Points, in no order, along strands that fork, close into loops and pass close to each other.
(in the rows, 128 means zero)
Two points are linked if the straight distance between their rows is under 141. Some points are linked to none.
miru: [160 159 103 164 141 168  89 135 189 103 126 172 156 122 174 125 100 161
 134 146 124 164 120 132]
mub: [ 85 126 125 118  91 178 133 106 144 106 155 115 136 138 146 117 118 129
 112 110 143 180  84  54]
sib: [131 132 100  65 106 173  96 146 103  75 142 121 110 147 112 124 141 148
 126 133 116 100 106 119]
boleg: [116 137 111 138 137 164 125  52 101 122 145 138 172 109 135 132  91 158
 149 169 126  95 104 121]
nunef: [127 105 130 193 150 112  95 151 163 101 154  86 156 115 121  90 136  87
  97 115 173 182 159 105]
vesim: [105 138 140 114 137 189 137 141 123 134  97 148 141 144 110 132 134 161
 183 115  92 208 114 141]
Luga: [119 100 128 118  90 129 196 132 115 159 156 126 146 149 101 161 108 183
 102 181 130 118  80 110]
bagir: [107 199 110 154 145 112 144 103 148 154 110  77 116 133 181 163  95  62
  91 156 128 155 168 112]
Tizo: [137  94 142 159 137  96  57 182 131 151 157 120 157 110 124 104 122 103
 196 109 185  91 150 161]
val: [127 134 125 166 110 120 125 117 128  80 151 103 146  96  88 126 130 128
  72  99  93 198 113 138]
toziz: [117 117 117  91 107 143 170 109 170 138 111 164  92  99 122 111 130  60
 110 124 105  89 179 110]
dapi: [ 97 135 119  78 106 140 158 127 149 126 120 120  88 132  88 140 132  54
 166 133 125 138 160 153]
keduf: [ 91 140 135 154 145 116 170  67  72 158 136  63 154 194  99 128 144 132
 146 155 122 133 123 130]
Bub: [137 157  91  80  51 140 128 161  93  85 149 148 121 149 156 166 149 144
 115 144  97 119 122 131]
borov: [ 75 154 131 124 131 105 152  77  74 152 138  82 152 131  86 157 105 125
 133 158  67 111 126 161]
bibi: [ 97 126 129 127 139  93 132 152 124 152  86 147 122 106  97 109 154  89
 139  81 135 196  90 124]
lekat: [145 157 117 128  41 121 176 147  86  79 141 134 118 122 137 155 140 136
  93 153 163 118 121 127]
biz: [145  86 135 194 154  74  88 151 147 124 100 138 101  98 108  95 115 130
  86  43 165 100 180 169]
Big: [132 158 125  83 130 156 171 113 123  95 106 113  95 101 147 163  81 128
 121 111  68 108 120 128]
kob: [107 145 151 103 177 126 108 111  91 135 104  81  84 119  98 135 114 125
  57 111 119 117 185 156]
fonud: [122  97  96 112 137 156 186  94 131 153 107 160 113 208 109 126 127 220
 163 142 130  74 106 147]
zun: [165 144  61 150 140 154  93 121 147 102 115 180 141 114  82 149 112 117
  58 118 112 139 125 108]
buv: [164 151 125  89 150 144 178 122  76 139 125 147 117 131 201 175 131 112
 171 165  97 118 183 132]
vip: [140 136 141  96 147 160 108 138 135  76 128 100 111 121 115 114 160 113
 166 103  84 209 148 165]
setem: [161 131 109 161 121 102 105 113 165 102 162 132 129 104 113 113 153  94
  96 151 181 160 163 148]
Biles: [162 175 132 128  93 137 186 144 151 125 118  41 124 129 158 132 109 105
 160 178  96 111 130 115]
dega: [112 106 175 163  95 125 136 176 139  98 142 132 157 132 103 105 141 206
 158 149 155 143 115 185]
vov: [141 113 119 131 142  94 122 160 182 146 104 124  97 107  63 128 123 106
 123  72 160 164  88 136]
Kotug: [ 71 126 128 105 127 114 120 144  86  90 146 119 136  97  97 142 116 102
  71 108  74 148 123 134]
dadok: [157 136 117 122  92 185 148  95 116 130 136 129 160  75 131 109 145 167
 150 153 122 153 118 113]
para: [113 137 147 149 159  84  96 124 122 190 159 131 173 146 190 139 133 106
 167 150 130 162 110 106]
lek: [135 100 136 144 150 102  94 111 139 206 115 194 100 162  93 167 131 122
  93  84 128  92 171 149]
sud: [166 143 125 126 144 134 156 175  77 144 106 124 123 119 129 166 137 107
  66 152 118 150 168  95]
tozi: [144 117  94 128 132 166  93 156 204  47 139 166 121 118 167  92 134 162
 151 125 154 153 132 157]
pefum: [111 114 155  89 131 117  88 148  82 121 144 134 125 142 110 137 150 133
 104  98 104 126 105 125]
dag: [126 123 166 136 157 101 153 159  82 100  83 100 107  69 113  87 135 123
 105 114 150 109 116 133]
zor: [150 166 108 136  98  71 135  95 110 147 116 116 105 144 121 144 129 111
  92 172 132  46 112 152]
mes: [154 134 126  90 161 117 124 115  69 116 139  96 108  28 157 145 148 108
 103 110 110 168 148 143]
mog: [102 111 120 115 165  86 114 124 131 108 122  85  75  96  97 131 124  99
  43 100 168 157 159 147]
novap: [147  85 202 155 131 152 136 140 134 115 161 167 153 115 143 103 115 202
 162 122 138  98 168 160]
Sufol: [131 110 146  77 112 153 152 161 184  96 112 122  82 144  95  93 150 126
 176 126 136 157 142 167]
nenom: [ 99 164  73 110 117 142 168  63 122 152 109 164 146 142 187 138 117 129
 180 124  81 139  63 100]
sume: [151 182  78  87 124 133 129 114 162 128 111 118  83 198 181 148 124  98
 178 168 130 107 123 134]
fugok: [167 186 119 110 122 130 128  90 167 105 116 132  87 155 169 148 101 123
 126 122  66  86 119 152]
Dupi: [162  87 167 163 144 123 164 168  93 156 131 135 149 126 128 134 136 146
  83 143 176 135 136  70]
vebuk: [118 153 118 142 134 133  99 118 120  92  73 134 112 142 103  79 141 101
 154 131 130  67 127 146]
Razod: [122 125 143 107 110  61 145 125 148 171 138 110  99 159  98 138 121 114
 129 160 165  74  80 139]
zoz: [159 129 126 121 126 133  60 125  77 117 150 144 139 131 190 119 170 115
 123 127 181 127 115  72]
vab: [144  86 116 142 134 104  72 154 183 184 148 106 106 126  86 145  94 107
 112  41 156 133 105 111]
Sev: [150  83 176 145 147 145 134 100  73 127 161 162 160  85 134 149 116 175
  90 108 145 136 131  97]
zap: [177 143 106 190 144 132  80 147 185 126 131 175 140 153 124 154  98 154
  94 114 167 148 129 129]
neker: [119  67 158 120  94 143 180 157 138 152 163 120 134 132 123 122 132 186
 113 154 193 131  98  73]
Fufo: [ 92  96 161 148  69 115  75 157 142 120 172 114 155 146 124  96 150 194
 151 108 168 140  95 140]
Nokag: [119 137 145  93 121 167 178 173 128  99 149  40 138 112 132 133 107 106
 144 166 107 142 120 100]
pado: [ 99 141 101 160 144 103  90 148 129 181  82 189 160 135  99 120 145 104
 178 118 127 143 108 133]
degit: [193 116 134  99 155 157  87 103 148 173 121 177 111 146 121 162 137 168
 167  97 118 148 129 155]
gase: [ 70 135 141 112 117  83 150 118  88 166 161 103 173 119 149 122 135  86
 157 181  76  93 125 120]
famur: [114  90  95 101 150  97 110 119  78 101 134 123 131  32 157  96 175  77
  87 103 113 163 158 111]
tisob: [118 119 101 124  92 166 147 133 142 113 137 143 110 194 126 151 120 230
  99 163 127  92  93 145]
Puvep: [ 95 107 127 102 147 156 163  68 119 188 147  76 146 173 121 135 132 147
 191 137 143 159 100  90]
gof: [156 137 155 121 195 129 132 201 132 145 100 127 126 141 135 158 102 118
 106 125  99 155 131 114]
beva: [133 141 146 135 109 111  80  99 185 143 133 145 120 179 142 122 107 153
 136  99  96  82  80 141]
vamu: [135 125 131 112 120 167 168  98 116 134  85 115 115 188  98  99 143 141
 183 147 134  68 124 114]
peman: [129 115 132 155 155 138  74 112 136 136 128 108 133 142  90 112 105 120
 169 114 164  88 143 142]
fafim: [134 116 149 151 149  83  82 144 105 185 161 145 186 107 145 142 133 145
 198 168 163 130 114 149]
rugip: [100  97 110 136 112 165 130 155 179 115 128 177 152 117 115 109 115 113
 113  92 112 139  98  52]
rezu: [136 142 116 145  89 123  88 115 127  94 153 137 128 164 137 112 155 125
 129 154 225 127 111 124]
nefem: [ 98 158 155 137 104 140 178 121 109  75 114 164 119 145 132 136 123 114
 131 146  96 130 198 158]
vudur: [147 106 128 114 106  98 108 133 187 199 142 140 118 166 127 140 109 133
 160 100 153 103  75 107]
genag: [ 93 128 119 149  83 142 126 169 156 142 127 133 123 147 114 151 139 245
 119 161 133 148  72 171]
donad: [ 81 127 137 104 133  77 135  87 111 193 160 112 134 166 179 135 135  88
  98 145  76  83 135  97]
Saf: [144  88 160 178 147 103 127 136 171 130 114 181 126  91 134  91 123 124
  76  56 106 116 176 132]
fal: [136 200 109 160 130 112 162 132 127 128 103  75 136 171 118 148  99 119
 109 195  90  71 123 149]
bam: [119 118 146  93 136 138 101 174 138 111 172  67 171  86 108 111 110 126
 152 170 106 119 107 129]
Kuz: [ 94 157  54 108 116 156 147  65  92 125 138 135 148 157 147 168 106 130
 154 162 126 122 103 114]
sapi: [104 115 129 114 135 115 115 148 187  78 130 136 124  95 147  78 125  56
 100 126  85  84 171 122]
gav: [158 149  78 139 121 147 133 164 137  57 139 145 136  98 123 160 118 139
  69 121  91 197 121 131]
zapu: [128 133 133 130  95  96 186 148  62  89  98 113  91  97 101 113 161 111
  69 135 144  98 154 150]
Gel: [107 168  60 103  88 119 168  98 113 139 138  99 124 181 162 182 131  80
 165 158 124 105 149 122]
Nidop: [157 160 122  87 148 146 149  92 109 108 116  72  86  40 157 135 108  80
 139 119 110 117 164 149]
Pilo: [133 121 139 108 153 138 182  81  97 170 129 128 116 138 169 139 136 109
 168 155 149 148 149 114]
Gurib: [142  96 154 125 138  93  81 129 121 137 142 152 119 102 191  95 168  96
 109  84 168 112 138  83]
nefug: [132 120 171 179 176 104  77 120 102 163  69 106 113 121 103 104 130 151
  82  71 136 108 191 153]
sog: [195 113 130 116  98 115 100 145 158 144 115 179  94 152 110 127 188 166
 137  87 130 145 108 161]
pefi: [138 113 124 158 128 125 135 174 161  87  96 209 148  93 114  90 128 127
 124 113 106 128 121 134]
ner: [104 106 163 156 177  82 117 180 112 113  96 123 134  84 123 115  83 141
 138 104 160  94  99 152]
vosik: [ 91 124 153 143 139 118 113  68 139 192 124 141 140 145 153  92 164  79
 137 123 108  98 172  95]
figil: [158 112 173 151 136 171 132 123 104 138 132 130 196 101 118  98 141 175
 188 162 106 136 147 134]
Pur: [144 146 109 131 182 170 131 107 125 147  72 164 111 160 129 146 106 154
 166 109 131 161 107 126]
Zonuv: [ 99  90 155 150 123 170 131 128 143  77 171 105 153 123 129  95 133 123
 129 118 168 189 151  83]

A fork is a point with three links, a tip a point with one. Leave the first point through the second and follow the links. Name the first fork or tip that comes.
sapi, toziz | sog
tozi, miru | ner
dag, zapu | tozi
Gurib, zoz | mog
sog, degit | sapi
mog, kob | Gurib

A piece is two or more points that can be reached from each other along the links. Count, over all rows, the pieces, the separate loops (a circle has one, a figure eight two, a Y none), the forks (points with three links) and the tips (points with one).
pieces | 5
loops | 0
forks | 6
tips | 16

Name the points in between on the shortest way along the links from the first point to the second, in order.
vebuk, bam | vamu fonud tisob genag dega novap figil dadok boleg Kuz Gel sume fugok beva vudur Razod zor fal Biles Nokag
sud, fafim | Dupi neker Luga tisob fonud vamu vebuk peman Tizo
miru, zapu | zap zun gav val Kotug pefum sib Bub lekat
nunef, mog | Zonuv mub rugip pefi Saf biz nefug kob
